Each row is a point on a landscape with many peaks, with its height.
A climber steps from a point to the highest of its 3 nearest points, and stops where none of them is higher. Distance is the straight distance between rows; heights are no part of it.
<96>: [137 129 157 119 147 144 144 159  97 128 155  74 134]  height 64.8
<408>: [131 104 188 107  95 156 174 144  88 161 148  94 116]  height 67.9
<565>: [126 133 151  93  97 167 117 161 118 179 109 136  86]  height 50.7
<722>: [174 169 135 118 158  94 121 177 142  72 115 101 126]  height 65.3
<679>: [110 122 142 105  74 161 115 133 121 182 108 181  85]  height 5.2
<427>: [140 124 166 126 160 137 142 149  88 101 167  76 149]  height 50.9
<627>: [139 156 103 140 144 119  94 135 138 105 110 178 133]  height 35.5
<597>: [121 142  97 141 137 130  95 119 135 125 116 180 133]  height 32.7
<231>: [131 122  83 166 142  90 124  94 154 101 115 163 156]  height 19.4
<193>: [ 94 114 127 115  72 162 114 105 123 182 106 198 104]  height 9.5
<279>: [152 141 156 128 169 106 151 158 101  72 156  69 151]  height 42.3
<31>: [143 147 139 110 148 143 108 168 123 139 133  97 111]  height 37.4
<311>: [153 144 146 123 165 121 136 165 110 104 157  73 138]  height 39.3
<348>: [102 107  89 154 124 131 113  83 139 152 119 170 141]  height 21.2
<692>: [ 74  87  96 139  95 128 142  62 169 189 126 121 124]  height 10.9
<118>: [ 88  98 102 141  93 147 124  75 131 169 120 170 126]  height 18.3
<613>: [160 166 138 120 165 112 118 171 136  96 129  90 123]  height 60.2
<35>: [129 113  75 163 137  73 142  77 183 119 119 132 158]  height 11.8
<461>: [135 111 176 101 107 164 158 155 102 165 141  88 116]  height 53.8
<632>: [134 151 106 136 142 129  92 124 129 115 115 176 135]  height 32.6
<637>: [113 107 198 121 121 172 150 141  37  94 170 141 134]  height 12.1
<500>: [135 125 171  90  86 160 152 161 116 186 128 109  91]  height 66.9
<689>: [ 67  83 120 131  61 133 150  55 153 197 117 154 115]  height 12.0
<68>: [136 133 167 141 166 116 150 142  71  59 170  91 161]  height 63.9
<262>: [119  97 198 110  96 164 177 130  54 126 164 123 133]  height 19.6
<113>: [127 120 166 133 156 135 145 143  71  86 174  91 154]  height 42.5
<143>: [137 142  97 151 144 109 101 116 142 100 118 179 148]  height 40.9
<581>: [103 117 105 138 112 150 103 104 125 155 116 183 125]  height 17.2
<42>: [112 104 202 114 103 168 164 139  39 107 166 145 131]  height 12.6
<495>: [134 137 145  93 110 165 122 162 126 167 117 122  94]  height 47.4
<302>: [151 164 112 127 147 113  93 148 142  98 109 165 127]  height 46.3
<570>: [140 151 133 107 128 159 101 162 128 156 123 120 103]  height 43.1
<124>: [ 87  94  84 141 114 112 130  65 190 180 123 105 131]  height 15.5
<474>: [ 87 100  94 153 109 133 119  77 140 161 121 158 141]  height 19.9
<490>: [153 153  94 151 138  88 118 115 149  65 100 183 143]  height 49.0
<209>: [104 128 116 126 102 160 101 119 127 164 109 188 108]  height 13.4
<297>: [137 154 115 119 135 144  86 153 129 129 114 152 116]  height 28.3
<200>: [133 116  82 163 135  72 144  85 166  91 104 151 159]  height 17.4
<687>: [142 146 142 106 139 155 116 168 126 150 126  98 111]  height 35.6
<215>: [ 75  84 110 132  75 141 142  60 146 188 120 160 115]  height 14.9
<486>: [ 71  83 107 129  73 132 148  54 167 197 118 130 119]  height 8.8
<150>: [131 108 176 114 116 160 164 143  91 146 157  85 125]  height 45.6
<585>: [166 143 163 135 168  81 160 154 102  30 141  73 144]  height 41.6
<161>: [135 115  73 154 139  56 149  92 215 118  97 105 141]  height 2.0
<554>: [126 147 128 113 124 163  94 152 126 160 118 148 102]  height 39.1
<18>: [172 162 152 116 160  86 145 172 133  46 117  82 129]  height 52.0
<388>: [148 162 112 121 146 129  85 156 131 113 120 150 122]  height 29.0
<21>: [156 154 135 114 151 135 109 170 128 118 133  96 123]  height 49.8
<606>: [125 109 169 129 138 156 155 145  75 110 172  91 141]  height 41.0
<164>: [163 173 123 120 162 110 101 170 142  93 114 130 118]  height 54.9
<654>: [133 129 163  91  77 157 134 159 122 188 116 131  86]  height 58.2
<176>: [108 107  77 158 128 100 130  70 177 144 128 128 153]  height 18.2
<681>: [137 126 155 100 122 156 136 162 116 163 129  91 110]  height 43.4
<483>: [110 119  87 156 132 119 111  92 142 129 118 168 149]  height 24.2
<296>: [124 126  74 147 135  59 133  89 221 138 106  94 129]  height 9.8
<402>: [167 170 111 130 150  95 102 151 142  70  96 165 126]  height 67.5
<684>: [180 174 129 117 159  94 122 179 146  56  96 121 119]  height 72.6
<168>: [100 109  75 149 128  97 128  77 197 162 125 100 133]  height 16.9
<336>: [126 104 175 114 123 162 165 140  66 123 166  98 142]  height 32.8
<608>: [149 132 164 140 171 102 158 147  87  50 168  79 156]  height 49.1
<641>: [124 147 113 123 127 152  88 133 127 137 115 176 114]  height 20.1
<462>: [132 116  80 164 139  73 136  83 167 107 113 146 159]  height 16.8
<411>: [149 147 143 115 156 137 127 168 120 119 148  79 125]  height 42.2
<690>: [ 93  97  89 151 123 119 124  73 154 159 129 142 145]  height 19.5

For each start below, name the point where the climber stops.
<687> | <408>
<627> | <402>
<193> | <143>
<297> | <500>
<613> | <684>
<486> | <143>
<585> | <684>
<388> | <402>
<474> | <143>
<606> | <96>
<679> | <500>

Call two points neighbours if one is among the 3 nearest of the other. Go from one point of each pair to the other, from neighbour to neighbour, staying as high as possible. Name the lowest point that can't be avoided.
<402>, <68> | <411>
<408>, <68> | <687>
<684>, <402> | <164>
<500>, <408> | <461>
<68>, <96> | <113>
